Points, in no order, along strands that fork, close into loops and pass close to each other.
In the rows, zero is written as 100.
Two points are linked if the straight distance between their rows is under 94.9. Some points are linked to none.
Furis: 89  106  105  113  113  115  47  83  101  137  84  106  96  86  73  132  55  119  107  147  96  91  143  94  138  70  120
fove: 66  115  137  86  114  101  78  118  67  113  64  139  129  84  101  64  142  94  85  77  137  100  120  148  81  118  82
vibig: 89  146  104  143  108  78  140  133  95  115  123  122  102  85  128  58  125  109  80  118  81  89  102  143  124  117  110
pusuk: 101  95  87  56  106  136  130  125  121  99  101  73  111  111  105  126  75  78  69  95  124  96  67  113  115  84  102
Repu: 85  130  118  149  112  107  48  79  99  131  109  124  60  78  116  93  66  127  91  148  43  109  118  98  85  108  129
pifo: 56  115  72  120  52  69  109  98  125  125  106  93  108  105  117  97  103  127  95  104  100  69  118  71  82  81  109
Zag: 116  73  63  126  101  137  104  92  143  84  71  89  94  122  94  113  115  128  115  97  114  72  95  122  93  66  125
Lonos: 123  102  102  79  97  117  129  66  96  80  152  76  104  135  93  152  81  43  105  113  71  142  63  75  101  76  122
zusu: 96  48  133  87  102  109  122  78  64  79  116  88  88  87  91  110  137  68  73  55  109  128  66  104  62  106  78
Vek: 117  127  88  88  109  88  115  111  89  50  129  76  107  89  105  140  97  45  85  75  87  134  51  76  145  75  96
ridur: 104  147  141  121  138  101  115  109  66  116  125  130  64  110  122  97  71  99  104  138  66  129  114  121  66  139  107
podiv: 100  67  103  86  95  111  109  59  105  69  140  116  73  115  78  118  136  65  109  58  105  117  62  67  23  119  82
Fopi: 64  113  95  89  93  41  34  91  89  82  72  130  135  94  106  58  129  76  66  117  115  123  140  110  90  130  88
Vimo: 116  77  96  130  92  128  98  98  131  138  79  94  132  106  96  144  98  136  142  125  119  77  144  99  125  55  122
mil: 107  66  80  82  75  112  107  129  129  111  27  91  115  97  114  45  93  126  152  127  110  62  119  105  127  106  88
dubob: 101  142  145  110  144  91  135  94  71  121  123  126  76  107  120  66  91  108  82  129  55  117  95  117  69  178  91
sumeg: 124  71  114  101  91  108  136  80  82  108  132  100  64  133  120  111  90  58  88  109  82  153  59  123  43  137  85
kuni: 53  125  99  127  103  55  115  138  81  104  95  113  121  74  105  59  107  103  98  103  97  72  128  93  117  96  85
Zat: 115  107  112  109  147  98  135  127  95  101  139  106  63  109  117  89  75  58  83  123  52  142  60  95  40  161  72
zet: 99  168  117  115  131  110  107  119  72  130  109  127  111  94  87  78  107  95  95  128  100  99  123  144  151  100  132
bes: 150  104  94  104  88  78  87  61  109  46  151  86  123  124  136  132  112  77  123  80  66  129  48  102  126  69  95
Gez: 49  126  139  93  138  72  64  102  60  101  94  128  106  86  85  71  89  100  80  95  95  94  117  96  63  135  86
bir: 77  66  104  74  65  111  122  144  119  120  71  76  127  69  114  62  111  125  109  80  123  74  122  89  121  113  78
tudez: 69  161  116  114  95  68  78  101  62  140  118  112  98  92  97  95  70  107  73  122  75  99  126  88  117  105  117
Banut: 123  163  110  141  154  82  151  134  97  99  143  127  65  85  73  94  106  87  98  116  86  113  91  111  125  115  111
peteb: 50  135  113  76  128  53  53  114  79  109  65  119  142  85  85  70  82  105  67  113  95  85  123  92  106  130  87
Vipap: 104  96  104  64  100  139  140  76  95  67  96  82  110  130  103  131  96  114  118  82  117  99  102  91  81  84  129
som: 74  85  88  89  104  92  123  105  97  87  138  66  99  81  80  95  81  107  78  82  100  71  99  73  119  98  92
lep: 142  98  98  136  93  105  129  73  99  47  135  86  79  115  136  150  114  102  118  94  80  137  74  106  95  83  125
bef: 73  93  150  115  138  84  122  115  86  117  121  114  88  76  94  87  135  66  56  80  90  109  66  109  33  143  69
bif: 124  75  78  111  87  137  110  130  117  96  45  85  115  108  110  82  94  122  158  130  110  75  128  108  140  66  101
Mubo: 80  81  105  44  115  126  140  130  124  79  71  91  106  90  105  112  84  98  85  83  130  87  78  99  89  103  98
ragi: 157  113  93  109  96  101  99  79  122  64  161  89  95  100  114  132  107  64  109  99  70  139  56  105  155  45  109
Parev: 121  65  52  88  97  108  127  122  173  86  94  66  120  110  96  96  96  123  121  106  106  57  93  88  124  86  105
Bodog: 97  94  78  98  87  133  93  84  107  116  122  109  61  136  95  127  100  63  89  83  117  115  55  104  25  113  93
sovu: 69  90  112  96  95  104  114  70  76  101  149  87  71  111  97  98  85  96  104  88  88  101  96  64  36  124  99
Zetis: 96  159  135  114  140  119  83  91  88  123  118  131  62  79  67  103  73  84  102  141  85  119  137  104  131  78  140
ved: 90  96  125  124  126  88  122  106  64  61  106  127  77  85  111  64  114  110  96  83  100  102  98  138  77  121  91
rokos: 94  130  121  122  113  76  78  88  50  112  106  119  105  94  109  52  102  124  78  114  83  95  116  148  126  131  110
godo: 129  80  94  95  87  118  104  66  120  91  143  108  83  155  115  121  103  53  107  99  89  144  43  113  32  101  97
Tatop: 99  86  75  136  83  116  104  126  88  96  75  93  106  102  113  66  108  118  130  109  111  79  127  132  125  69  100
gigif: 68  110  123  100  84  89  132  79  65  116  160  85  82  96  110  92  84  97  83  102  82  99  108  82  85  114  108
semer: 153  142  121  121  134  97  161  108  89  78  135  107  55  100  108  140  94  52  92  118  60  168  71  96  110  117  104
nebov: 149  98  71  124  94  119  105  89  121  56  130  62  115  103  104  147  119  97  116  85  83  113  80  87  152  54  129
Tuzed: 139  95  83  109  87  95  106  55  106  39  130  73  118  134  127  145  129  86  112  64  85  122  61  92  92  90  115
Levog: 123  112  90  133  102  130  107  122  83  83  74  92  101  91  97  152  90  110  129  103  108  114  114  101  148  47  126
vot: 114  95  90  87  111  118  111  98  132  119  100  74  98  103  71  154  62  138  118  118  106  72  118  68  122  81  129
Tubad: 110  84  81  76  66  56  44  108  100  108  22  91  160  93  126  30  128  75  81  133  106  110  128  86  134  123  64
Topu: 144  128  107  166  129  99  104  130  59  109  105  115  77  73  74  110  102  108  115  115  95  119  116  131  162  80  115
lugi: 65  132  99  127  86  74  104  106  98  128  131  109  66  92  134  75  91  93  61  104  59  107  75  81  40  140  97
Sike: 77  105  86  120  112  128  86  80  115  102  115  89  66  117  91  112  71  121  101  114  81  79  97  89  63  93  128
medur: 80  137  114  71  146  95  94  118  76  62  96  122  116  92  79  71  79  88  112  126  105  100  144  112  136  93  111
Ruki: 119  73  52  132  101  124  114  121  154  97  105  62  105  95  89  101  103  106  111  120  93  68  96  96  151  53  107
zif: 85  133  98  76  96  94  93  133  91  131  68  100  130  84  100  66  83  106  103  126  106  83  144  107  166  96  104
kufup: 110  147  110  91  133  130  149  114  60  86  108  96  87  100  81  127  89  64  86  99  97  122  84  103  128  85  131
Nugav: 73  117  108  54  118  112  82  87  101  80  84  108  100  107  96  86  59  114  112  135  105  86  143  107  116  91  120
vimok: 105  116  112  97  108  133  137  88  97  124  161  83  70  114  88  131  72  45  88  133  73  129  78  89  98  82  128
Kem: 161  106  92  80  108  100  69  64  145  84  122  84  154  160  102  158  94  82  107  75  79  102  59  94  102  59  109
Musot: 36  117  109  101  70  68  96  94  96  117  85  123  95  74  109  70  119  109  62  72  94  86  100  75  59  111  89
bot: 89  105  97  148  64  91  59  68  103  127  96  131  79  121  115  107  113  128  130  119  115  100  138  127  68  82  115
risav: 101  116  70  95  101  48  40  115  96  108  33  100  175  109  110  53  124  74  63  148  105  108  119  106  135  122  87
fiz: 102  126  125  102  145  119  94  147  51  89  87  115  159  95  80  56  124  106  115  95  110  101  114  139  147  123  94
Sebam: 106  95  97  118  111  107  119  112  68  34  78  92  101  86  128  114  131  81  85  48  105  129  52  119  96  103  96
vod: 94  157  122  152  73  72  116  101  103  141  125  127  80  80  142  91  99  123  70  138  54  117  117  106  112  97  125
Sud: 91  96  99  79  113  94  126  135  90  49  101  72  122  79  104  143  95  71  83  60  112  115  68  72  109  84  82
zorik: 120  98  93  121  113  130  102  80  121  115  138  71  88  93  57  163  79  116  104  105  91  90  107  60  132  64  131
pivin: 97  75  110  67  114  123  141  87  90  48  135  72  111  97  101  93  105  68  78  76  89  109  64  98  113  87  102
Tipo: 110  58  98  46  56  60  77  108  133  129  39  123  127  90  113  67  108  121  169  121  144  83  127  90  101  135  87
lan: 74  124  84  141  111  93  132  145  109  100  115  111  93  97  122  84  105  82  77  110  104  86  90  137  93  94  103
mozom: 97  51  123  73  112  91  84  146  76  75  41  89  124  59  83  79  96  124  128  74  121  94  129  81  119  106  61
sus: 130  103  89  91  85  136  118  127  121  135  81  71  89  74  69  94  88  116  131  115  108  89  136  83  186  70  120
zib: 65  129  82  149  81  96  93  101  127  141  86  106  93  81  116  99  94  117  72  139  68  76  108  98  122  64  130
Miteg: 73  111  137  104  90  96  106  97  58  128  92  133  101  85  117  64  142  99  69  67  122  104  99  145  72  130  89
veve: 117  78  110  45  101  84  79  61  111  68  122  87  146  134  95  134  87  61  106  60  81  116  38  67  87  78  66
dafe: 80  65  102  47  100  109  109  81  137  86  128  89  111  117  91  108  104  64  81  73  114  97  60  81  55  94  74
tuf: 116  120  96  127  95  125  112  116  104  141  104  85  74  63  58  103  101  96  113  107  112  102  136  93  177  50  125
Ror: 138  94  117  127  116  124  129  73  92  101  167  82  40  103  107  126  70  94  111  132  43  141  89  78  79  114  113
met: 112  92  80  78  81  68  59  121  117  119  53  83  140  101  128  73  91  73  126  173  121  99  156  97  149  93  80
zisil: 106  88  61  94  61  58  34  60  117  118  17  107  116  114  115  59  109  107  104  148  98  82  122  86  115  82  87
pemu: 122  95  120  142  97  111  120  80  96  102  157  96  49  113  120  130  86  121  121  119  75  123  104  96  58  105  114
pume: 139  144  124  123  160  82  169  126  85  74  141  122  76  97  96  107  108  81  91  110  72  135  70  107  107  143  89
Didol: 81  95  83  112  66  56  56  96  67  118  45  103  129  87  110  36  113  118  90  101  97  82  126  103  129  103  76
sor: 126  85  80  90  101  104  102  60  121  73  137  100  98  150  72  130  124  82  107  49  106  98  82  64  31  113  98
buli: 118  66  99  50  98  95  72  71  127  53  90  91  128  105  103  129  134  69  93  39  108  116  36  83  86  85  63
rovi: 103  86  76  133  83  111  105  95  102  119  137  68  91  106  104  111  98  115  84  102  104  81  93  120  119  77  113
Kan: 89  139  111  114  112  142  107  116  94  140  90  108  98  93  102  107  89  97  85  130  105  92  121  142  141  70  135
Muno: 96  134  136  116  156  88  123  121  47  58  111  139  94  96  97  90  92  100  106  101  92  115  100  120  88  123  102
Tek: 82  130  79  111  68  46  15  78  88  109  54  128  110  112  104  75  88  108  58  130  78  123  117  93  89  101  106
dezup: 120  101  90  121  111  132  100  82  126  80  129  80  95  137  98  168  87  96  110  98  88  110  81  76  56  77  133
volur: 91  132  95  141  89  72  113  112  128  130  156  100  67  93  138  87  88  90  56  124  54  110  74  101  81  124  95
taged: 119  143  128  147  116  107  124  102  103  163  156  107  47  75  97  122  84  79  70  134  65  130  99  101  114  115  116
kom: 93  102  99  124  98  92  85  104  73  74  98  118  99  104  113  72  98  112  134  126  110  99  145  138  117  73  108
topop: 145  81  49  128  91  109  109  112  133  50  90  55  131  117  105  135  121  113  132  79  96  94  87  78  133  65  112
bonid: 79  94  91  59  80  87  87  84  127  110  69  134  97  114  78  112  100  130  137  87  145  70  134  74  57  120  92
movom: 91  106  88  158  80  89  67  93  93  119  106  130  49  114  108  116  93  126  126  108  106  105  114  111  44  104  101
Dala: 114  118  95  88  117  106  108  130  56  75  82  86  100  81  67  103  75  111  123  92  106  98  129  82  167  80  105
vin: 157  97  95  90  104  94  61  37  121  74  130  102  124  167  95  130  100  72  114  67  63  116  43  97  61  84  97
lafo: 97  101  93  71  75  127  133  112  106  112  106  71  109  86  97  72  93  130  126  106  106  73  145  89  164  85  118
sumev: 102  56  119  37  101  129  130  65  122  75  87  99  99  100  74  125  142  99  104  51  130  93  89  69  53  111  93
guzon: 115  71  62  85  97  121  104  102  132  87  35  104  94  119  88  95  100  138  136  94  133  66  101  111  93  95  108
Rop: 135  92  112  117  115  91  129  132  75  79  156  85  114  88  112  89  119  67  66  74  95  124  55  133  134  112  73
dur: 46  140  119  118  92  46  102  117  77  113  94  127  128  72  112  60  115  112  60  92  77  88  106  84  92  113  96
mapal: 136  89  84  95  107  90  124  100  159  110  90  86  122  137  79  133  100  135  123  86  118  57  143  78  70  105  129
Lifu: 142  151  132  153  145  74  96  108  79  121  122  138  71  80  86  95  99  121  111  143  80  125  134  136  149  117  107
Pabi: 125  56  73  58  86  110  119  105  154  105  60  107  101  105  77  104  121  136  126  68  144  64  89  94  83  137  104
Zupo: 94  134  115  135  73  89  82  70  84  134  92  131  59  105  141  76  100  131  65  117  72  113  97  138  71  129  116
fivu: 69  117  81  115  62  71  36  60  92  126  70  109  90  110  102  85  83  140  84  116  79  88  118  84  86  94  113
Vegin: 71  105  137  109  155  93  127  134  82  108  114  104  124  78  87  89  133  82  58  76  102  91  65  118  73  127  83
veziz: 67  123  71  72  41  98  73  57  121  136  59  139  87  111  93  92  120  134  81  81  109  73  102  69  69  117  106
liro: 113  62  111  29  110  100  98  100  143  46  90  68  140  84  110  124  111  79  94  53  101  111  46  73  107  87  71
tufu: 52  112  92  83  86  122  128  99  124  94  91  106  98  108  122  78  104  110  101  105  120  73  118  116  80  83  118
nidep: 128  94  89  128  90  107  87  67  142  128  176  91  86  151  104  123  112  85  110  95  83  109  87  88  21  107  110
Dibot: 143  90  102  112  108  122  80  73  134  88  146  105  85  140  124  138  80  60  105  123  58  142  38  117  65  75  102
fimo: 111  151  130  139  132  114  120  110  79  143  127  119  65  100  108  112  83  95  76  137  71  116  95  132  101  126  121
Denot: 100  128  95  138  90  84  79  106  81  156  89  99  98  67  79  88  95  105  107  134  91  88  146  97  177  63  111
nog: 102  112  94  83  106  144  120  125  91  119  88  76  97  103  94  134  70  103  83  106  121  92  99  117  133  78  123
lupu: 113  54  82  101  84  135  107  97  78  56  77  76  102  97  94  72  125  131  113  50  118  89  95  111  111  98  94
Pinu: 146  95  77  78  90  89  76  89  130  62  132  77  150  132  109  131  99  91  118  63  91  102  59  90  134  52  82
nof: 104  101  99  111  119  107  127  98  98  91  153  90  73  107  107  88  85  71  63  112  76  104  61  124  96  108  100
keb: 103  59  114  54  93  108  108  115  77  96  73  73  113  85  89  130  86  134  107  54  144  93  100  78  97  113  83
tumin: 78  122  99  93  61  112  78  59  123  152  85  98  109  127  111  120  97  141  100  110  107  77  131  93  73  89  135
gisa: 132  103  109  99  116  86  113  101  82  79  145  97  90  119  110  131  70  36  81  106  60  157  35  101  90  106  79
Gud: 91  88  102  79  96  107  115  65  102  97  133  86  98  138  76  125  102  108  114  65  115  83  111  55  32  116  106
vep: 57  94  122  55  98  106  85  89  87  109  58  102  114  77  102  52  107  123  73  83  113  77  122  112  105  118  94
Bak: 120  65  120  51  84  102  74  150  96  109  47  91  139  82  104  57  69  107  142  127  122  106  132  105  154  140  79
momu: 68  86  93  56  72  67  53  87  103  110  56  126  108  97  93  87  101  115  117  100  148  90  143  92  87  115  71
setu: 69  84  86  125  72  68  76  79  69  104  76  106  92  78  104  43  119  132  86  80  97  70  110  108  106  111  84
Sinoz: 122  124  99  152  124  97  93  133  48  85  86  107  85  93  87  142  79  105  111  105  101  116  104  117  135  73  113
kov: 137  65  78  53  101  119  133  111  148  58  99  59  129  106  95  114  94  122  116  76  106  85  79  77  127  104  110
nik: 99  101  111  147  111  127  90  65  116  128  137  100  75  69  62  135  84  121  114  120  82  91  129  68  132  65  134
Munid: 65  77  108  59  95  63  30  96  96  90  54  125  119  70  86  67  136  83  91  101  140  110  151  102  94  121  61
legum: 140  65  74  94  73  137  134  156  134  84  50  71  125  105  112  101  93  125  155  97  119  92  98  90  132  99  97
sima: 115  55  135  86  102  70  110  72  98  57  144  111  95  107  112  102  106  41  101  83  66  158  42  91  50  108  52
toki: 67  93  98  62  70  130  108  86  97  137  79  106  89  110  103  105  112  98  70  71  145  84  87  116  69  116  96
tafu: 108  145  85  133  128  60  39  106  86  126  82  114  139  95  81  69  109  82  86  165  82  105  133  121  167  103  110
nefeb: 64  104  94  78  100  135  115  96  101  117  92  101  76  120  103  110  85  79  70  90  121  91  72  110  49  109  103
gibev: 102  82  131  58  95  77  93  68  83  71  111  108  142  118  111  120  89  32  108  76  60  146  28  92  93  74  65
nesu: 106  97  90  79  84  75  98  90  148  139  73  102  113  128  84  126  85  149  136  104  127  57  141  73  70  119  120
bunur: 70  70  82  58  102  109  101  84  150  97  106  92  86  105  77  105  98  99  81  72  116  67  74  66  49  121  82
Buguz: 73  79  73  89  99  101  100  130  106  124  56  82  102  83  91  81  91  117  62  81  123  60  84  111  112  120  80
tolo: 108  129  76  135  97  48  39  101  82  123  43  110  145  99  111  58  107  87  77  163  73  98  120  109  145  84  98
zof: 109  86  139  95  134  80  137  122  72  86  154  88  124  82  94  101  116  44  61  77  89  130  55  108  102  107  70
pafod: 139  46  99  40  99  97  107  103  161  52  98  68  146  95  99  116  128  111  114  43  111  96  66  66  101  109  84
gev: 87  137  122  122  136  91  72  108  66  85  107  137  80  111  108  88  71  101  106  131  92  114  123  135  80  114  112
dama: 59  105  93  78  50  67  106  92  111  118  81  98  127  91  118  74  104  139  107  96  109  69  136  71  104  91  99
zin: 87  96  125  59  113  136  111  89  59  61  70  105  106  108  105  98  92  108  109  79  126  106  112  119  92  93  111
lis: 66  76  103  78  86  125  95  84  100  109  96  140  63  69  66  118  159  87  86  58  132  80  92  86  63  110  66
zap: 77  126  124  113  70  85  107  75  67  140  97  132  75  99  131  70  121  107  52  84  92  111  83  131  62  144  100
tasig: 67  142  122  111  147  101  116  121  72  116  96  121  131  94  93  65  118  107  66  97  96  76  76  135  101  137  107
beriv: 75  115  123  100  97  91  74  75  62  94  108  139  62  111  113  78  90  107  107  103  107  118  122  123  49  123  95
tib: 67  100  74  132  77  80  116  111  121  97  138  97  86  113  108  110  99  104  111  95  114  80  108  87  59  84  98
Fod: 84  104  78  123  81  103  83  90  129  156  55  92  109  80  102  103  82  134  85  145  79  61  115  88  148  68  124
babek: 118  64  118  95  87  112  136  67  56  79  118  92  84  123  112  122  115  64  86  74  104  147  54  120  60  119  94
Dege: 63  125  96  81  108  71  34  103  80  121  61  109  109  110  91  96  56  104  80  126  114  94  131  106  98  115  91
mudo: 108  80  110  99  87  99  128  83  98  142  128  108  52  115  128  81  102  62  72  109  69  145  69  109  29  175  61
Roni: 91  102  66  115  123  118  132  146  120  62  101  89  98  92  102  88  96  83  85  100  104  83  81  119  124  71  105
Zise: 125  103  120  129  138  78  148  123  83  54  130  111  75  95  124  106  102  83  79  88  82  133  64  118  77  134  71
Rapa: 130  40  100  61  75  73  94  115  113  113  50  106  121  89  83  95  104  144  172  81  147  76  122  74  96  135  84
rido: 45  114  79  109  66  83  92  92  115  121  117  116  67  94  107  85  112  93  75  77  97  88  81  69  32  121  86
resu: 96  158  110  144  123  66  28  102  95  137  101  135  119  89  95  103  91  85  79  168  74  127  134  118  133  104  124
mup: 144  122  119  119  130  127  136  93  115  100  149  105  54  101  98  134  82  38  88  138  50  163  59  103  107  91  120
Fakis: 74  73  107  65  112  96  91  112  123  106  127  89  113  98  95  99  96  53  50  72  114  96  49  104  76  93  54
bube: 89  101  77  94  64  73  31  63  118  140  38  105  110  117  103  100  85  135  99  135  103  82  129  92  108  90  108
dusen: 77  76  94  103  110  74  77  120  62  73  60  109  102  88  82  91  92  116  121  78  132  86  122  97  91  93  69
bipu: 83  100  128  100  138  124  98  146  66  88  62  117  140  83  94  55  131  106  98  74  122  91  109  142  106  115  85
nugak: 122  158  113  120  144  115  125  141  54  111  111  121  126  97  71  80  123  101  114  98  112  108  97  139  154  113  116
kotog: 71  108  97  96  75  111  72  59  75  110  111  148  49  110  91  94  115  106  118  80  110  97  108  86  32  135  93
relip: 67  112  100  81  124  129  109  79  95  89  106  88  72  105  86  90  61  116  89  116  82  73  104  93  96  95  126
kaged: 77  101  96  99  134  97  109  146  99  106  112  87  122  83  86  94  98  72  42  76  110  81  60  114  104  111  73
gosit: 129  72  97  93  94  98  65  81  135  128  61  98  133  124  95  123  91  139  158  140  125  78  161  102  116  80  120
lezig: 104  83  93  65  101  102  94  75  127  86  156  83  118  142  94  114  76  65  93  87  91  100  56  84  72  81  81
zova: 79  68  153  74  115  106  119  131  77  88  83  82  110  58  89  109  137  98  92  51  127  104  113  90  76  83  73
kazol: 106  121  104  75  108  146  146  87  85  60  97  83  97  114  110  144  90  85  105  99  97  119  87  93  113  69  141
tosi: 105  79  102  103  105  76  110  97  105  40  149  101  92  103  117  112  103  60  96  72  92  126  50  91  62  89  73
menib: 97  76  85  103  90  91  66  76  68  106  88  77  102  106  81  93  75  148  119  105  107  70  138  99  127  91  101
tutif: 73  111  97  140  101  96  29  71  97  130  83  111  82  95  95  105  65  129  99  143  69  89  125  96  97  85  121
kigo: 70  109  120  114  127  81  121  117  92  116  142  105  77  89  113  76  94  65  63  98  67  114  66  89  35  154  77
pilem: 103  75  64  120  93  87  94  106  100  93  88  79  94  122  76  143  80  131  121  80  126  75  105  73  82  86  92
Dugi: 94  55  90  76  82  108  129  121  135  74  103  84  123  95  101  100  133  113  120  53  141  82  106  82  82  91  81
fuz: 90  116  94  90  107  74  58  105  79  82  87  99  151  90  103  27  117  83  94  138  94  107  156  120  160  117  98
kotem: 53  81  130  76  89  119  114  71  88  122  111  123  67  85  86  97  139  66  80  72  110  105  88  86  26  122  81
Leve: 128  111  108  143  112  142  123  100  120  95  139  107  76  81  103  160  103  78  101  115  95  134  86  105  128  49  137
fesi: 135  90  92  57  104  100  118  70  142  64  110  87  134  151  86  146  123  77  104  46  112  101  86  63  49  108  106
ker: 72  107  78  131  48  73  83  101  91  122  74  134  96  107  124  76  128  111  120  101  130  90  129  128  85  85  93
buv: 54  118  113  80  80  67  44  70  84  86  89  150  96  96  112  61  120  89  89  103  116  119  138  114  64  122  92
vuse: 95  75  115  51  102  122  137  82  96  39  74  78  121  95  106  130  123  110  117  51  116  107  90  65  82  97  107
kemo: 73  146  94  109  108  71  17  91  95  112  72  120  116  110  104  86  77  90  62  155  81  118  128  114  99  111  119
dugef: 94  81  88  43  67  49  63  106  135  107  37  107  139  93  132  63  96  94  125  155  130  102  139  94  117  120  89
motuv: 120  97  83  70  105  120  128  88  123  68  159  66  100  101  85  97  96  73  92  94  88  97  76  89  150  63  108
rodil: 122  96  93  121  111  125  83  92  144  101  157  97  89  120  108  134  78  66  83  122  76  115  49  121  99  57  106
kurug: 100  100  97  138  103  118  100  105  105  99  96  107  99  102  96  140  88  119  140  126  110  93  134  102  115  42  125
Vetom: 99  62  145  83  122  120  100  161  82  81  53  72  124  50  81  88  128  116  98  52  108  101  114  90  112  101  71
lon: 120  56  104  41  93  119  124  96  146  89  70  128  97  81  65  126  157  119  125  47  147  76  100  72  72  126  90
nuboz: 104  83  74  76  47  93  69  76  119  145  36  99  118  114  106  74  111  148  117  107  124  68  128  105  116  108  104
das: 103  74  105  62  89  141  137  145  105  92  85  67  120  72  96  67  90  123  114  83  109  84  114  87  157  111  93
lamap: 111  78  85  72  111  91  80  131  93  106  31  97  102  97  86  109  49  129  126  121  126  76  110  106  127  102  92
bub: 108  107  133  142  107  116  87  76  80  101  134  118  63  104  113  133  74  126  135  130  84  125  129  105  77  86  126
lavo: 105  88  68  102  89  123  112  67  141  93  105  102  90  139  83  100  131  123  108  75  122  65  107  106  63  99  120
ruka: 97  111  103  124  87  90  40  87  93  146  84  105  121  84  99  110  85  100  102  158  98  106  154  110  162  66  114
zati: 97  56  149  85  112  69  117  96  91  95  155  100  107  91  101  94  112  35  68  84  79  140  53  110  63  105  49
guki: 115  96  67  92  100  131  135  154  118  61  65  74  113  92  107  114  91  101  117  92  108  96  88  95  145  73  107
Taput: 121  84  88  114  88  102  44  105  104  136  52  88  134  99  118  89  97  85  130  171  114  99  157  117  158  67  90
feril: 93  109  108  108  106  118  129  122  56  110  121  84  107  88  101  78  104  102  76  86  106  91  102  131  134  106  104
Povab: 132  92  78  85  107  97  129  98  157  64  119  79  130  144  90  141  108  110  115  70  112  83  106  71  69  85  121
Gad: 116  89  86  103  88  112  99  105  137  152  61  82  106  74  87  94  83  130  134  150  92  64  134  77  175  71  117
tomut: 103  87  83  142  95  96  68  80  112  129  97  95  97  126  74  146  86  143  128  101  111  71  133  81  71  82  114
dizek: 84  120  102  140  120  119  85  90  102  115  123  104  40  95  115  88  68  115  87  133  49  100  93  101  61  117  126
bosi: 110  53  124  67  94  108  96  72  98  64  97  99  100  86  94  127  160  46  77  46  106  136  41  99  68  87  66
murun: 140  47  99  64  84  101  103  119  97  77  44  79  124  91  88  119  96  154  152  59  133  93  102  72  111  128  95
faf: 98  110  108  120  100  108  126  114  61  96  122  98  80  115  113  132  84  92  94  92  115  117  90  118  74  91  105
vuliv: 75  119  73  133  92  75  131  144  98  110  119  89  101  75  92  71  102  92  101  109  96  71  122  89  145  77  95
nelu: 97  104  106  99  109  119  117  83  55  34  65  104  87  104  121  123  109  96  106  64  107  123  76  109  76  97  117
ruzef: 94  76  95  105  101  114  114  68  110  76  130  117  46  104  106  72  119  82  79  82  95  107  55  123  46  130  85
vosu: 100  38  103  75  81  97  69  112  88  99  36  90  114  72  86  47  111  130  138  84  123  78  133  88  120  119  53
Pigi: 102  70  70  106  82  112  107  67  127  78  131  108  72  118  95  86  139  96  93  66  118  86  71  117  64  104  92
samuf: 125  84  81  80  107  110  108  126  114  98  55  82  100  99  84  144  56  139  134  114  118  82  106  85  129  85  119
daz: 117  146  120  92  130  137  119  94  69  95  101  103  69  88  65  114  81  90  103  110  96  118  119  105  151  67  143
ropa: 97  98  84  106  82  101  92  56  139  128  171  71  100  140  100  105  102  97  86  99  75  82  88  78  53  106  116
madiz: 97  111  87  131  73  108  76  72  90  131  124  125  32  115  113  101  106  118  112  95  91  109  95  94  25  138  104
patud: 64  94  91  79  53  68  113  130  116  132  46  97  136  71  124  58  108  124  93  92  110  72  120  77  120  102  82
vas: 77  103  110  104  98  67  71  107  66  73  99  117  132  89  116  37  116  98  116  117  109  105  157  130  123  104  89
Ful: 77  94  126  94  119  98  133  141  57  76  106  90  117  74  94  117  101  90  91  61  122  104  105  84  99  90  82
fofa: 86  111  89  124  102  134  86  75  144  139  154  76  84  114  103  123  82  103  94  123  60  88  95  63  54  93  134
pud: 80  73  81  111  97  94  95  105  84  77  85  99  80  95  79  111  102  114  101  61  131  85  88  90  70  99  79
Gini: 115  70  78  95  88  85  59  86  89  113  57  72  115  101  92  66  78  132  138  139  97  65  144  87  153  91  89
dom: 109  78  99  100  97  131  136  105  66  60  119  73  101  93  110  83  114  105  96  70  104  103  90  120  123  89  107
podo: 80  97  74  64  47  113  94  79  122  142  52  115  99  107  102  89  123  136  94  80  140  67  107  106  93  117  104
savo: 102  146  88  148  119  79  131  132  106  113  144  102  64  70  72  87  101  81  89  115  88  96  106  101  143  84  114
Lal: 109  165  131  128  151  74  134  110  87  126  130  138  95  101  109  80  110  134  91  133  70  104  88  122  107  172  86
kugiv: 72  72  116  47  89  119  102  96  130  108  65  140  74  63  67  120  151  112  112  67  143  75  111  75  69  111  74
nef: 84  92  65  120  111  88  94  134  93  116  50  84  95  94  84  94  69  116  95  113  110  58  105  104  123  90  84
kugun: 127  128  78  126  108  97  135  140  101  80  136  83  76  76  72  110  106  69  102  84  103  120  97  88  159  57  112
neni: 134  65  85  68  91  84  61  92  114  95  47  103  123  128  91  115  85  132  166  119  147  94  147  103  102  100  101
sidam: 134  62  70  96  76  128  102  87  101  45  87  64  122  114  110  112  139  113  109  36  112  107  68  98  111  98  98
kav: 94  68  88  85  86  75  60  110  78  113  40  82  128  84  96  43  87  120  114  112  108  71  135  95  141  113  64
subim: 81  146  106  138  64  67  115  107  85  124  107  121  108  86  140  61  114  122  76  120  74  100  119  122  125  89  125
Venav: 138  118  111  128  109  104  150  127  69  109  153  91  88  90  110  90  114  89  75  98  96  119  84  144  144  116  100
dosoz: 114  104  108  138  95  115  116  86  95  124  114  113  44  113  137  98  100  108  71  113  94  116  82  155  65  129  102
Gefar: 131  99  101  108  121  111  118  113  127  128  158  94  55  115  138  102  67  53  99  146  40  153  70  98  51  128  81
zedu: 123  81  120  58  93  132  114  162  91  86  49  91  123  75  93  65  70  118  141  104  109  102  122  94  165  124  93
Gariv: 103  106  125  163  103  128  98  83  109  156  160  110  60  64  97  146  79  103  94  128  76  121  105  82  108  89  123
tubu: 131  102  89  58  87  107  91  98  104  57  115  67  145  105  123  128  102  62  99  63  93  124  46  93  153  72  81

A fork is a point with three links, a tip a point with one. Leave the first point through the second and follow the links. Name the first fork or tip that comes.
fesi / Povab: beriv
Zupo / zap: Mubo
fimo / taged: Buguz
nef / lamap: ridur
zet / nugak: dosoz

A piece is two or more points that can be reached from each other along the links. Count, over all rows, the pieces, the separate loops (a circle has one, a figure eight two, a Y none), the forks (points with three links) and the tips (points with one).
pieces: 9
loops: 0
forks: 31
tips: 49

A tip is a point with one link. Name the tips that can be reached along the links from each point below, in the order of the rows.
zati: tosi, motuv, sidam
kazol: Zetis, Sebam, kotem, ruzef
Topu: Lifu, neni
Zupo: Mubo, dosoz
lan: mil, vod, fuz
pemu: Ror, bub
